Each row is a point on a tangle of strands that fork, close into loops and nearly touch. The rows are in no order.
Two points are linked if the straight distance between their rows is under 45.1. Some points are linked to none.
vised: 14	11	5	-6	11	-14	-2	10	6	8	4	-7	-8	-12	-16	-1	0	-6	2	-6	-3	9	-4	8	-1	3	6	4	-8	-4	-7	-4	7	-25	7
mibo: 1	12	-5	-5	8	12	-2	-12	-4	15	-11	7	-2	-3	-5	-3	-11	12	18	2	-8	14	9	1	10	-1	4	7	-11	6	-2	-2	-7	-3	-9
Kodo: -10	-10	0	18	-4	13	11	-4	-9	-15	-6	2	-27	10	-4	-5	3	-8	4	-4	-8	9	1	-9	-8	-2	-4	-8	-7	10	18	-6	3	27	-13
kun: -1	6	-20	6	-6	5	10	-13	-13	-1	7	-7	-2	23	-1	12	14	-7	-9	1	-12	-17	9	-1	-19	-18	-13	-1	7	7	-5	14	0	8	0
kab: -4	5	-9	-2	-5	16	2	-17	-8	-6	-12	-12	-5	17	-8	5	-4	-8	7	4	-6	-8	1	0	-9	-7	-3	-18	-4	7	-7	-2	2	27	-1
zat: -27	0	-4	-4	-2	3	-11	12	11	-6	-8	-10	-10	5	-7	-12	-1	-1	-1	7	2	-1	-9	-2	10	10	-5	-22	-2	-8	-3	-16	-6	21	14
Depa: 8	-6	13	4	-6	11	12	11	1	17	0	11	-6	-5	-6	-11	4	9	-5	-5	-2	7	4	-3	-7	-1	5	-10	-6	11	6	-8	-5	21	-16
Ner: -4	-9	-1	10	-4	-2	9	-4	-25	-23	4	-5	2	-1	11	10	11	-13	4	-1	-4	15	0	7	-29	4	-13	-9	-10	-2	1	8	6	-5	-8
Zod: 8	-6	-3	2	5	-5	-1	12	17	19	-1	9	-5	4	-10	-6	13	20	-14	5	-2	4	2	6	11	4	13	-15	1	6	8	3	-1	12	-8
foluv: -2	8	13	-3	9	2	-2	-13	1	-11	-8	-13	-4	6	-2	-3	-8	-11	11	-7	1	-13	2	-8	4	-12	-13	16	4	-14	-13	0	-3	-11	16
lote: -3	15	10	-2	-13	-13	-2	2	9	-5	12	-9	1	-11	6	5	2	15	-13	-9	-15	-19	-1	10	20	-1	-1	5	7	-12	7	-14	-2	4	13
damib: -9	11	12	6	-7	-7	-7	8	9	-13	9	-9	-9	-15	2	-2	6	12	-6	-9	-15	-4	6	-5	23	0	-8	-3	-1	-6	18	-9	-13	13	8
dipus: 3	13	12	1	1	-6	-2	12	-5	-5	4	-4	3	-13	-5	-5	12	-4	-6	-6	-11	3	7	10	-5	13	-8	-10	4	-9	-4	-14	-1	-7	12
zevib: 0	7	-10	1	4	12	15	-14	-14	-6	3	-6	-8	9	3	9	17	-7	2	-7	-3	-2	6	5	-22	-11	-4	-8	-1	-2	-3	3	1	5	-8
Nit: 18	11	16	-2	-11	-1	5	8	-2	5	5	-7	15	-12	-14	-2	-9	-5	0	0	-13	-7	15	-6	-18	14	-4	-5	17	1	-16	-7	2	-7	12
Gaz: 3	5	-14	-15	-3	-4	-3	15	-3	7	8	-2	13	-11	0	-3	-10	3	-5	5	7	1	11	8	4	5	-4	0	9	-6	-7	2	-3	-14	16
kos: -1	5	17	9	9	10	3	-16	-3	-17	-1	-13	-12	1	-5	-1	-3	-21	7	-12	-11	0	-4	-17	-25	-10	-4	-1	-4	1	-2	0	4	-4	-1
fug: -6	-2	11	-6	15	-7	-10	-3	-3	-6	-3	-3	-2	-12	3	2	1	-12	11	-11	-9	14	-6	5	0	-5	-11	2	-9	-8	2	4	2	-34	-2
duvi: 5	-4	-4	5	-7	4	18	-8	1	9	27	0	11	0	7	0	7	-13	-10	-2	14	1	4	-5	-7	-13	2	18	9	0	-5	12	3	-7	-4
Kuzuk: -2	-13	1	3	-8	-10	7	-6	-7	2	5	4	15	-2	14	1	-4	2	-2	7	14	2	-4	1	-5	-1	-1	-2	-8	2	-7	11	2	-16	-3
tuk: -11	9	5	-12	10	-4	-12	-4	-7	4	-7	-1	-5	1	-4	-8	-4	10	3	-1	-18	8	-8	13	20	9	-9	-12	-9	-9	-9	-13	-7	3	10
Deno: 6	8	-3	-16	-10	10	-11	-7	-6	4	-2	-8	10	3	0	4	-12	-16	-6	0	1	-13	-1	-4	-5	-6	-2	4	4	7	-9	-7	-2	12	9
pak: 4	3	-6	-7	-1	-2	-11	3	-1	11	-1	8	1	-7	-2	5	-8	8	1	2	1	8	-3	7	0	-9	12	15	-30	15	13	-2	-2	-5	-13
negu: -3	2	1	0	-4	-16	3	7	15	-2	9	-18	14	-2	-5	5	-1	14	-3	3	-2	-29	8	6	12	1	-3	-3	15	-12	-9	6	6	-7	17
puzun: -14	-28	6	8	8	-1	-3	-4	-3	2	-2	23	-9	8	4	1	7	12	7	1	1	17	-19	-6	15	-2	1	2	-11	4	16	-4	-1	14	-19
Vesag: 10	4	-11	-10	7	6	3	-5	0	15	0	-4	4	4	-7	2	-12	-10	15	3	12	-2	-1	-6	1	-8	-2	-4	8	-6	-17	9	2	-2	11
karit: -13	-1	1	14	3	2	5	6	-7	-23	6	-1	-15	-10	3	-2	10	-1	-4	-7	-7	12	7	0	-6	9	-12	-21	3	-7	6	0	-2	5	2
ton: -2	-13	5	-9	5	4	-8	-5	-14	10	-13	6	4	16	8	0	12	12	-6	2	-6	-3	-1	7	-1	-4	-5	-7	-9	16	10	-1	-10	1	-18
manup: 6	1	-11	-8	0	-13	-1	12	-2	0	5	9	0	-10	-5	-1	-16	3	6	10	1	18	-10	8	-12	2	13	4	-21	4	-3	9	4	-20	6
Gev: -6	-9	-6	-2	-5	1	-7	15	12	4	-11	18	-11	6	-5	-13	-7	6	-4	14	17	4	-17	-15	5	12	8	5	1	9	11	-4	0	17	1
dobid: -4	4	-11	-1	-3	5	3	0	4	7	-3	14	-2	1	4	-2	-10	17	14	3	15	0	-7	-11	13	-12	-2	15	-11	3	9	7	-7	5	2
Tupaz: 15	-5	12	3	-7	-7	-4	15	-8	8	1	-2	17	-3	2	-5	18	3	-17	10	-12	8	8	17	-8	16	-3	-7	-7	10	3	-4	0	2	-6
nida: -6	-9	6	0	11	4	-10	8	-9	-4	-3	-9	-6	3	-1	-6	8	4	-13	-1	-17	8	8	17	-2	6	-5	-17	-13	11	15	-14	-5	19	-7
fezur: 0	7	-16	-2	-10	0	-6	15	20	11	-10	9	9	2	-8	-6	3	16	-7	12	3	-19	0	-14	12	5	-7	5	20	4	-1	5	-7	18	13
matal: 0	9	1	2	-12	2	-9	-21	-1	-2	-8	-7	18	16	0	9	-4	-8	10	16	-3	-18	-7	-4	10	-7	-11	7	4	1	-16	9	-3	1	8
doti: -17	2	0	0	-5	-4	-5	6	14	-23	-5	-9	2	-6	-4	-2	0	2	1	2	1	-20	18	2	9	4	-6	-8	22	-11	2	-5	-5	6	16
Sabo: 6	9	-16	1	7	-2	6	3	20	15	2	2	-3	5	-2	5	6	11	1	4	10	-11	-8	-3	11	-16	9	4	3	-6	-7	17	4	5	4
suk: 8	16	9	1	-5	-1	8	-8	9	7	2	1	5	-1	4	7	-7	11	-4	-1	-16	-21	-1	12	21	-4	-3	16	5	-12	-9	-17	8	5	14
Kugom: -15	-9	-5	-3	12	9	-4	-6	-9	8	-4	16	-8	-1	9	-4	1	5	8	-1	-3	23	-5	3	7	-1	1	1	-11	8	14	-8	-5	4	-22
lelo: -6	0	12	6	11	0	1	-5	-1	-10	6	-12	-2	-7	14	-2	4	-2	4	-16	-5	0	4	0	2	-13	-14	10	-4	-8	6	11	-1	-26	-1
Risev: 14	6	-14	-4	0	-4	14	0	8	14	14	7	3	-1	-4	1	-3	-5	-1	0	14	0	-1	-5	-10	-13	12	16	3	-4	-11	13	7	-20	4
motas: 4	10	6	-4	4	-16	-14	1	12	-2	-10	-4	-2	-1	-6	1	-10	7	-1	-2	-7	-10	-10	12	20	-2	5	17	-12	-10	-6	-2	9	-20	9
Mufus: 10	5	-6	12	-18	4	5	3	-2	-3	11	0	11	5	-8	5	1	-8	-11	8	-16	-15	23	-2	-1	2	-14	-1	21	11	-1	5	-4	17	3
posav: 1	14	-5	2	-13	2	5	-10	-4	-5	11	-17	7	7	-2	11	5	-4	-11	-3	-15	-24	8	12	8	-12	-11	6	9	-7	-7	-2	-2	4	10
rulo: -8	2	-9	-6	5	0	5	15	17	7	13	5	2	-20	-8	-2	3	6	-2	-7	16	4	9	-2	-2	5	15	-16	11	-7	1	-5	1	3	0
Zoka: -17	-1	-7	-4	-5	-7	-8	12	14	3	1	19	-9	-7	-8	-11	-2	13	-8	11	15	13	-11	-11	9	8	7	-12	-1	0	1	-1	-5	9	8
fik: 14	-3	13	11	2	7	14	6	-3	12	3	10	0	-11	10	-6	11	4	1	-14	-4	13	6	-2	-10	-3	1	8	-10	5	8	0	1	3	-21
fipe: -5	3	1	0	17	-10	-17	-4	16	-3	-21	-1	-5	3	-8	-1	-5	16	10	8	-6	-1	-12	7	22	1	4	6	-22	-2	-2	2	3	-8	2
zoli: -7	2	12	0	14	1	-3	3	14	-8	-11	-17	-6	-3	-2	-5	-8	3	13	-9	3	-16	-3	-5	8	-5	-8	1	-2	-13	-7	-4	0	3	18
Navek: -1	11	8	-12	7	-2	-11	-12	4	-7	-6	-6	-9	-4	-2	-3	-11	-18	13	-10	4	5	-6	-4	1	-13	-3	14	-3	-12	-7	3	-2	-26	2
Kazil: 0	-3	10	-3	0	-6	4	-4	-1	-8	8	1	-5	-8	-8	3	-3	-22	12	6	9	22	-7	-2	-4	3	-5	-20	1	-8	-11	1	0	-6	6
nureb: 0	-17	-8	10	-10	9	18	4	-16	-10	3	10	-19	18	0	7	6	4	-1	-3	0	-2	3	-3	-9	-3	-7	-6	8	8	16	0	-6	27	-12
fikur: -14	6	-7	-4	13	0	-10	15	29	2	-7	-12	-12	-4	-5	-9	6	11	7	-2	7	0	-7	-3	22	3	9	-1	0	-14	6	-3	4	12	14
por: 4	7	12	12	6	6	-1	-13	3	1	-11	7	-2	-3	-3	-7	-8	0	10	2	-4	9	0	-11	10	-3	-6	5	-11	2	-2	3	-1	-3	-2
Zil: -2	12	-15	-15	7	0	-14	-15	11	18	-10	2	3	10	-8	12	7	12	9	7	-4	-8	-5	5	12	-11	13	2	-9	3	-7	3	-4	-7	-11
nosak: -1	5	-14	-12	11	-13	0	14	10	0	9	0	-3	-11	-1	-4	-11	14	1	3	5	11	7	10	16	1	6	-3	0	-15	4	8	-3	-11	14
rif: 15	-2	6	11	8	12	17	-10	-13	18	7	5	11	1	10	-2	10	4	7	-3	-2	7	13	0	-10	-5	2	22	-3	7	-4	7	3	-10	-21
rorim: -7	-13	2	-1	-5	11	7	-15	-20	5	-1	22	1	0	12	5	-2	3	12	-8	3	19	-12	-11	-4	1	2	6	-3	5	5	-6	-6	10	-21
kini: 9	-5	6	-3	0	-2	14	6	2	0	13	0	3	-14	-13	1	-9	-14	11	4	10	7	10	-8	-7	6	1	-19	16	-4	-12	0	1	-1	8
Kidag: -3	8	0	5	-9	4	-7	8	18	-2	-6	-7	5	7	-5	-2	8	13	-6	6	-2	-22	1	-5	20	2	-4	2	12	-2	3	-5	-7	23	12
koluk: 6	-6	6	6	4	-7	2	17	2	9	7	1	9	-4	-2	-8	19	20	-18	5	-12	11	12	10	5	11	1	-17	1	1	7	0	-4	4	-7
Fele: -7	9	-1	3	10	10	1	-20	-9	-13	-7	-14	-1	14	4	1	3	-3	12	1	-6	-13	11	3	11	-12	-13	10	4	-10	-6	3	-7	-5	8
Gelil: -5	-11	-4	-1	-4	2	-11	8	11	-8	-4	10	-9	6	7	-6	0	-11	-7	5	26	6	-15	-10	10	2	4	15	6	3	16	-1	-3	10	-3
semem: 6	-9	6	20	9	-6	2	-4	17	3	-3	12	-4	-3	4	-2	0	3	3	6	6	9	0	-5	16	-4	6	8	-13	6	8	11	6	-2	-8
Pamu: 6	-24	-6	10	-2	1	17	8	-15	8	14	11	4	5	17	6	11	2	-14	-11	8	2	-2	4	-3	3	7	14	11	1	9	-2	10	9	-18
kerud: 7	10	21	-3	-1	3	-4	-19	-20	-9	-6	-18	10	2	-3	11	3	-13	17	-5	-26	1	3	2	-26	4	-7	1	-6	0	-9	-12	3	-16	-7
Gepig: 10	12	-4	2	-1	3	0	-6	-12	10	3	-2	5	4	2	1	11	2	-8	1	-15	3	7	11	11	3	-6	-7	4	4	-6	1	-8	-1	-1
mevo: 8	1	3	3	3	-2	4	12	-2	10	4	-9	4	8	7	-6	15	11	-25	-6	-2	-14	6	5	5	-1	3	8	7	7	10	3	-1	-9	-5
ren: 2	7	7	-20	0	1	-12	-22	-23	4	-10	-6	15	8	-6	14	-8	-8	12	6	-15	2	-5	3	-6	9	-2	-13	4	2	-19	-2	-4	-14	0
bapep: 6	-7	5	-7	-2	-3	-12	2	-3	14	-15	6	5	8	-4	-7	-3	13	-12	8	-8	-2	-10	5	0	4	6	-8	-13	15	1	-2	0	7	-4
medu: -3	1	10	-4	-2	2	-16	5	8	5	-4	-9	-9	3	-6	-1	5	4	-9	-8	-10	-8	-8	5	17	-4	2	-1	-16	5	17	-21	-7	20	-3
mapa: 5	-6	0	2	-3	-1	-2	0	-3	-8	-5	3	1	6	6	-8	-5	-16	-15	7	11	4	0	-9	-5	14	7	-1	15	4	1	9	4	-1	3
teviv: 0	-13	0	6	5	-4	14	4	-8	5	2	17	-1	-2	14	-4	6	25	-6	-4	3	10	-2	-3	7	1	-2	-8	0	-2	3	9	-2	8	-7
Tiv: 0	-19	-6	8	4	-7	7	2	0	1	0	22	-7	-8	11	0	-7	-2	-2	-11	15	13	-16	-4	4	3	19	19	-2	-7	-3	-1	15	4	-8
nobev: -6	6	-5	9	-2	3	15	1	4	-21	2	-11	-15	2	-14	6	1	-2	-3	-3	-2	-15	23	-5	-21	-2	-1	-13	13	-3	-5	-4	5	12	8
sotid: -8	-15	-3	6	-1	5	0	-4	-7	-7	-3	8	-12	18	9	5	13	-12	-2	1	15	1	-13	-6	11	-3	0	6	5	6	17	1	-6	13	-9
dal: 10	8	13	1	-17	-7	9	7	-8	-7	3	-7	12	-9	-8	8	-7	-2	-5	3	-24	-18	9	12	-9	13	-13	-6	14	-5	-16	-18	6	0	16
rizik: -3	2	6	-9	7	8	-10	-24	-5	-2	-18	3	7	6	8	2	-17	0	17	3	0	8	-7	-17	-11	6	5	7	-5	7	-1	8	-2	-16	-9
voma: -14	0	0	-2	0	-4	-6	14	13	-10	9	0	-7	-10	-2	-6	14	15	-7	-1	-3	-1	9	-6	15	7	4	-13	14	-2	29	-9	-17	16	-2
gav: 3	-2	6	-4	6	-4	6	3	9	3	4	-15	3	-3	-2	4	-5	2	2	-9	6	-23	10	2	-2	-8	-1	-2	3	-9	-13	-2	2	-7	14
bifu: -1	7	-12	1	-7	-4	-3	-3	0	-17	-2	-19	-3	12	-6	14	2	-14	-6	2	-7	-24	7	11	0	-6	-8	-9	15	-9	-10	-2	4	9	13
feko: -13	-29	2	7	6	-11	-3	-5	-12	-9	9	21	1	-4	16	7	12	2	-2	-4	2	23	-17	4	8	0	-4	6	-7	-2	10	-2	2	0	-15
bok: 2	-24	4	8	-7	-7	4	17	-11	1	14	17	5	-8	17	-1	3	-4	-12	-8	11	15	-12	-4	-11	10	7	16	-1	5	15	-3	5	-3	-15
Keko: 8	-9	-12	-6	-3	-4	6	6	-7	20	7	17	1	3	1	5	1	23	4	7	0	10	-6	13	0	-10	9	9	-17	16	17	6	-6	-1	-21
dob: -6	-9	-6	1	13	10	4	-8	10	0	-14	4	-6	2	8	-3	-4	-5	19	-4	24	2	-17	-14	1	-3	5	15	3	-12	-11	3	9	9	1
Fevu: 1	2	-18	-3	-6	4	0	1	-5	8	12	-14	7	16	5	12	13	0	-18	-4	-8	-28	7	6	-1	-14	-10	1	14	7	-1	7	-7	13	1
Fela: 22	18	-3	-15	-4	5	2	-1	-9	19	7	-2	10	-2	-7	5	3	-10	-1	-6	-9	-4	-6	2	-16	-2	-3	-2	3	0	-18	-1	2	-9	8
fidib: 7	9	-2	2	-7	-2	-2	11	-16	-14	-2	-15	-4	3	-10	5	5	-11	-13	-1	-24	-7	14	24	-20	15	-4	-14	2	-4	-4	-14	9	6	9
lano: -4	-9	-4	3	2	-4	1	11	10	1	6	8	-7	0	10	0	4	15	11	6	17	1	-4	-7	23	-4	-1	7	-3	-3	20	6	-9	18	1
dosul: 6	10	14	-7	1	1	2	-17	-15	1	-6	-13	8	5	-9	13	-3	-8	10	-3	-17	-11	0	8	-8	-2	-7	-9	-1	-3	-18	-13	0	-7	4
regab: -9	4	-3	-7	3	9	-8	3	16	12	-9	-3	-10	7	-4	-9	0	7	3	-5	8	-4	-12	-8	11	-9	8	4	-15	7	9	-10	-1	17	-5
bedog: -16	0	-9	-8	4	-2	-9	18	18	-3	0	-3	-5	-11	4	-12	0	15	-5	-3	8	-2	7	-6	19	6	5	-1	15	-7	15	-2	-8	8	10
Noduk: 5	-3	9	-3	8	4	2	-11	-11	-3	-5	6	-3	-5	9	-7	-18	-9	12	-7	6	22	-13	-16	-15	6	3	8	-4	-3	1	9	9	-17	-5
Nular: 2	-5	1	7	-12	-6	6	3	-15	-16	13	-6	13	-3	2	5	8	-15	-6	10	-1	9	6	8	-22	14	-8	-18	0	1	-4	7	2	-7	2
tad: 9	-1	-3	2	-9	0	-12	-1	10	-2	-9	0	11	11	2	-4	-8	-10	-8	16	13	-3	-5	-14	9	5	0	14	3	7	1	14	3	0	7
fuz: 14	15	10	-11	-7	5	-8	-13	-11	-6	4	-17	11	4	1	4	-6	-29	-5	-6	-10	-5	1	4	-10	0	-2	14	3	0	-3	-11	3	-6	7
dagul: -1	-2	6	1	0	12	2	-4	7	21	-10	8	-13	5	-7	-9	4	1	-2	-3	4	8	-13	-11	0	-2	12	-3	-12	10	7	-8	2	16	-19
Nef: 4	0	5	7	-8	0	-2	4	0	-11	10	-13	8	-5	4	-6	-6	-19	-15	1	7	-3	17	1	-4	7	-1	6	8	4	8	0	1	-9	2
venaz: 11	14	7	-8	2	-9	-8	-8	0	9	-17	2	-3	2	-11	1	-16	9	2	4	-18	-3	-11	9	2	2	13	7	-19	4	-13	-2	8	-18	5
fos: 1	-12	7	5	-6	2	1	-9	-15	6	-1	4	13	11	12	2	-1	10	0	5	4	-7	1	-2	-5	-5	-1	8	-10	12	10	9	-4	-8	-18
bodem: -6	7	6	-3	1	-8	-9	-13	2	-9	0	-1	-6	-2	-5	2	1	-15	12	4	5	13	-8	6	18	-4	-8	-13	-8	-9	-7	-3	-8	-7	6
Pibu: 19	11	16	4	2	8	0	-13	-12	-15	0	-20	2	6	-5	5	-5	-26	5	-5	-13	3	4	-3	-24	5	0	-4	1	3	-3	1	4	-6	1
tuvid: 5	-8	-7	1	-8	-3	7	-3	-18	8	12	1	19	5	11	3	10	-3	-9	9	-2	4	3	6	-12	5	-14	-13	5	4	-7	19	0	-7	-5
netug: -13	-17	10	9	3	6	6	6	6	-4	1	12	-13	-15	3	-5	1	-2	-6	-10	6	14	-7	-13	-5	8	5	-13	0	3	9	-13	6	17	-9
Zufu: 6	0	2	7	-3	8	-2	10	-13	-13	1	-13	-4	0	2	1	6	-9	-9	-4	-13	-1	19	14	-17	6	-7	-4	-8	8	14	-11	-1	11	-3
migi: 6	5	-32	-5	8	0	-3	-3	11	18	-6	11	-3	12	-2	7	-4	5	6	9	7	-3	-7	3	7	-13	13	7	-3	5	-10	17	7	-6	-5
Zavur: -22	-4	2	6	-7	1	-2	9	12	-10	-6	7	-10	1	-3	-11	7	7	0	8	8	4	-8	-17	5	9	-7	-20	5	2	5	-9	-12	23	7
tul: 8	0	-7	0	-1	-2	-1	20	9	10	11	9	-5	-12	-3	-5	-2	8	-9	-3	10	8	4	4	1	0	14	8	-12	8	18	-5	-2	-1	-6
fuves: -17	-1	-11	-4	-6	15	-7	-1	-8	-3	-11	-10	-8	18	0	-2	1	-4	5	6	1	-3	-8	-2	7	0	-7	-14	-3	5	3	-9	-9	28	4
lobim: -6	-7	13	4	0	-10	8	-2	9	-11	12	-8	-3	-13	9	-6	1	-7	0	-15	14	-1	-3	-5	-11	-13	-6	8	1	-10	-3	11	6	-29	0
pada: 0	11	1	-10	-11	0	-15	7	11	3	-3	-2	-2	-7	-9	-2	-13	-9	-10	1	3	-8	-5	0	7	0	10	8	-2	5	1	-15	1	9	10
telu: -19	-4	1	-5	1	-3	-17	-21	5	-15	-11	0	3	5	8	6	4	-13	11	8	10	7	-12	-1	8	-6	-6	3	-6	-6	0	7	-9	-13	-6
Kipe: -12	0	5	13	5	9	8	-4	2	-21	-4	-4	-18	2	4	-4	4	-13	1	-14	1	1	-3	-12	-11	-3	-8	-10	3	-7	-2	0	6	7	3
Lutum: -8	-1	-7	10	3	12	-5	-10	-8	-17	-4	-11	-7	13	6	4	4	-6	6	2	2	-9	13	4	8	-11	-9	8	-3	3	16	4	-7	10	-2
gir: -2	-2	-5	7	-5	-1	15	10	-3	-16	7	-13	4	-5	-13	7	5	-7	-5	0	-4	-12	24	7	-29	12	2	-22	21	-3	-2	1	8	-8	4
vifo: -2	4	-6	-4	-2	4	-14	3	7	8	-15	-3	9	10	2	2	-3	18	2	7	0	-21	-4	4	22	-6	-6	11	-3	2	3	-1	-6	16	9
zal: -1	-4	-18	-11	1	-18	4	21	18	-1	3	6	-6	-7	-7	-3	-14	6	2	4	18	-4	-1	2	-11	0	16	-1	8	-7	-10	11	7	-18	10
tugom: 14	3	-5	1	8	5	10	1	-5	16	4	14	-4	-7	5	-5	10	1	0	-6	4	19	-3	2	-7	6	9	-1	-2	-5	-3	-1	4	-3	-10
biso: 14	18	-9	-2	9	-9	8	3	2	9	7	-4	0	-2	-8	1	-2	0	6	-3	-4	1	-1	10	-9	-8	11	19	-13	-5	-6	10	6	-35	1
dami: 6	8	2	8	-14	-6	-11	-13	4	2	2	-9	15	10	3	1	-3	-9	-9	13	2	-14	-1	4	15	-4	-4	18	1	3	-5	7	-1	-12	8
fas: -8	8	-4	10	-9	14	8	-2	3	-14	0	-11	-19	11	-16	2	2	-1	-3	1	-7	-9	12	-2	-4	-6	-3	-15	2	3	0	-8	1	29	6
biv: -6	11	5	-8	-2	6	-10	-13	-15	1	-3	-1	2	-3	1	5	5	-8	5	-3	-6	12	-4	3	-9	-2	0	-6	-13	5	0	-9	-9	-3	-11
Zorur: 8	1	7	5	8	9	9	-12	-7	5	1	5	6	1	12	-3	-2	-8	2	-6	2	11	-2	-11	-18	-1	6	24	-4	4	2	7	6	-19	-14
tiza: -1	-3	-12	-5	11	-3	-3	3	-3	-1	10	-5	2	-3	13	-1	6	12	1	2	4	10	11	11	25	0	-3	-4	-2	-9	9	9	-10	1	4
Nusur: 0	-14	0	4	5	-11	-2	22	5	2	13	7	-2	-21	12	-2	4	6	-10	-10	10	12	-4	0	-13	3	11	12	-11	1	14	1	12	-10	-10
Deg: -7	-12	-4	-3	7	-12	-2	0	1	-7	-7	12	-1	-1	11	-7	-11	7	0	4	15	6	-13	0	2	-2	1	7	-10	-6	-2	13	6	-18	4
tutam: -3	-12	-3	3	2	12	8	-12	-1	6	-11	9	0	7	4	2	-7	-8	14	0	16	6	-14	-12	0	2	7	-4	1	-2	-10	2	8	22	-9
vokam: 1	-6	-2	-5	13	-6	-11	-4	12	-1	-18	5	-4	6	-2	-2	-10	2	15	11	12	5	-17	-4	6	1	5	0	-17	-3	-11	9	8	-10	4
doli: 1	7	4	-4	1	-23	-5	10	15	-2	0	-13	2	-3	-9	2	-7	9	-1	0	3	-18	-4	10	17	-1	2	10	8	-19	-9	2	8	-25	21
Fadev: -6	-7	6	-5	-14	-6	2	2	8	-20	10	-4	-5	-5	3	-6	-3	-17	-1	-5	16	0	1	-5	-12	-1	-4	1	21	-13	-4	11	2	-17	10
borif: -7	-9	5	9	6	-8	4	6	-3	-10	10	5	-1	-8	5	-2	15	15	-10	2	-3	16	7	7	2	8	-8	-23	-3	-6	5	3	-4	7	-3
Tepo: -2	1	6	10	8	14	10	-24	-14	-12	-4	-3	-6	4	1	6	6	-11	12	-8	-10	7	6	-7	-24	-7	-2	0	-5	3	0	-1	1	-1	-19
Paro: -8	-14	11	5	1	-4	5	7	2	-12	6	16	-4	-21	1	-3	3	-11	-4	-8	7	20	-4	-10	-20	20	7	-15	12	-6	-1	-7	7	-1	-7
nupel: -22	-1	0	-6	15	-1	-12	12	23	-3	-14	-9	-18	-6	-3	-14	-10	2	16	-6	11	-1	-15	-7	9	1	-6	4	-9	-12	-2	1	6	-1	14
vilol: 11	11	-22	-22	-5	-4	-8	9	4	15	3	0	5	-3	-12	2	-20	-10	2	4	4	-2	-6	0	2	-3	-2	-1	8	-3	-16	3	1	-5	19
Sizos: 13	14	3	-7	-4	-7	-5	-9	-6	9	-8	2	7	3	-4	-1	-9	4	-7	2	-7	-7	-10	-5	-8	-1	3	2	-4	2	-17	5	1	-16	7
malun: 13	-1	18	3	0	-4	-6	6	-7	5	-5	-7	9	-6	6	-4	0	3	-14	-3	-21	-2	10	20	2	9	-5	4	-13	7	3	-11	4	-4	-4
visu: 10	18	-3	-5	9	12	7	3	-14	18	-2	5	4	-9	1	-5	4	5	14	-7	-6	18	7	3	-7	4	-1	7	-7	-1	-6	-2	-3	-12	-3
Nuzif: -4	-3	-8	-10	-5	-2	-10	6	-6	8	-8	4	5	7	6	-3	-2	17	-12	7	3	-10	-5	0	9	0	-5	-7	-2	7	-1	4	-7	6	10
Daza: -9	5	-1	-1	1	-6	-13	-16	-2	-3	-6	-2	11	6	6	5	-2	-3	6	8	4	-1	3	3	17	-6	-1	20	-3	3	3	9	-5	-24	-6
nafel: 10	17	-14	-16	0	6	-9	-14	2	28	-18	7	3	5	-12	8	-1	10	5	5	-17	-1	-5	2	-7	-6	13	4	-2	12	-15	2	-1	-9	-17
dud: 3	-13	-12	10	13	-7	5	6	10	6	-5	20	-12	1	6	-5	-7	10	-2	6	8	12	-9	4	9	-2	21	10	-12	2	8	4	11	2	-13
dif: -3	4	-2	3	-15	-7	5	8	2	-8	6	-4	22	-9	-10	7	-9	-2	-5	7	-17	-21	24	9	1	15	-4	-13	29	2	-5	-12	3	0	10
Bap: 1	1	14	4	-5	-8	11	9	3	-11	9	-13	15	-11	-14	-3	2	-13	0	-3	0	-12	18	-7	-24	12	3	-5	20	1	-5	-2	3	-24	7
motal: 6	-11	-5	1	5	7	16	-4	-4	6	3	10	2	-3	3	1	-13	-5	11	-1	15	3	3	-9	-6	2	2	-10	8	-5	-15	5	9	10	3
pog: -9	-15	-2	8	1	-7	4	5	4	-9	16	-4	2	0	16	1	10	20	-2	4	7	0	7	1	20	-1	-5	-3	5	-5	22	11	-10	12	-3
nuga: 1	-16	-5	9	-6	4	9	7	0	1	2	15	-4	20	3	3	9	2	-5	6	8	-9	-1	-7	7	-1	-3	-5	20	9	13	6	-6	21	-10
gusu: 12	0	10	8	-8	6	17	-3	-6	4	19	-3	14	-2	3	-2	-2	-10	-1	1	6	-1	11	-11	-19	-2	-1	4	8	2	-13	8	3	-10	4
simu: 9	-9	6	15	-4	10	6	3	-7	-7	8	-8	2	0	3	-1	-2	-15	-8	3	4	-2	20	0	-12	1	1	0	3	16	13	-4	0	13	-8
Nazev: -9	-11	-2	3	-4	1	8	6	11	-6	8	7	0	-9	-4	0	3	-2	-4	-2	13	0	6	-2	-8	10	10	-23	12	3	2	-4	-1	21	-4
bimer: -4	17	-5	-20	-8	11	-18	-22	-9	12	-12	3	12	7	-5	15	-1	2	8	8	-17	-5	-2	-3	-5	4	5	-1	9	8	-12	-7	-10	-7	-11
Muka: 4	8	2	-5	-5	0	-11	16	15	10	3	1	-4	-9	-10	-2	-4	12	-13	-5	-3	-10	3	3	11	-4	12	10	-3	10	17	-18	-3	9	1
Kiz: -1	-4	-3	4	0	14	13	-16	-6	10	-4	14	1	6	9	3	1	8	15	-2	9	0	-3	-14	1	-11	3	8	-3	5	-1	1	-6	14	-10
nime: -2	-14	6	9	2	-1	9	0	-13	-12	10	7	0	-12	12	5	5	-12	5	-12	6	18	-5	1	-14	6	-3	-3	-2	-6	-2	2	8	-3	-7
naru: 21	11	3	-4	4	-15	6	12	-1	10	-5	0	-6	-5	-23	0	-17	7	6	5	-16	0	-5	10	-3	5	7	5	-5	-3	-16	-4	8	-23	15

A piece is all that can be reached along the links. How many separate loops has the piece of each point below (a circle has one, a figure eight two, a Y none), and how many tips (points with one link)?
Kipe | loops 0, tips 9
Zoka | loops 0, tips 2
fug | loops 0, tips 7
vilol | loops 1, tips 5

How many points has the smallest loop of links through each point below? Write 0 if it is on no loop.
Kiz | 11
lobim | 0
medu | 0

A fork is a point with three links, a tip a point with one. Leave the first point through the second and follow the links. Name the first fork or tip that comes.
sotid; Gelil | dif
fuves; zat | Kodo
motal; Vesag | Kiz
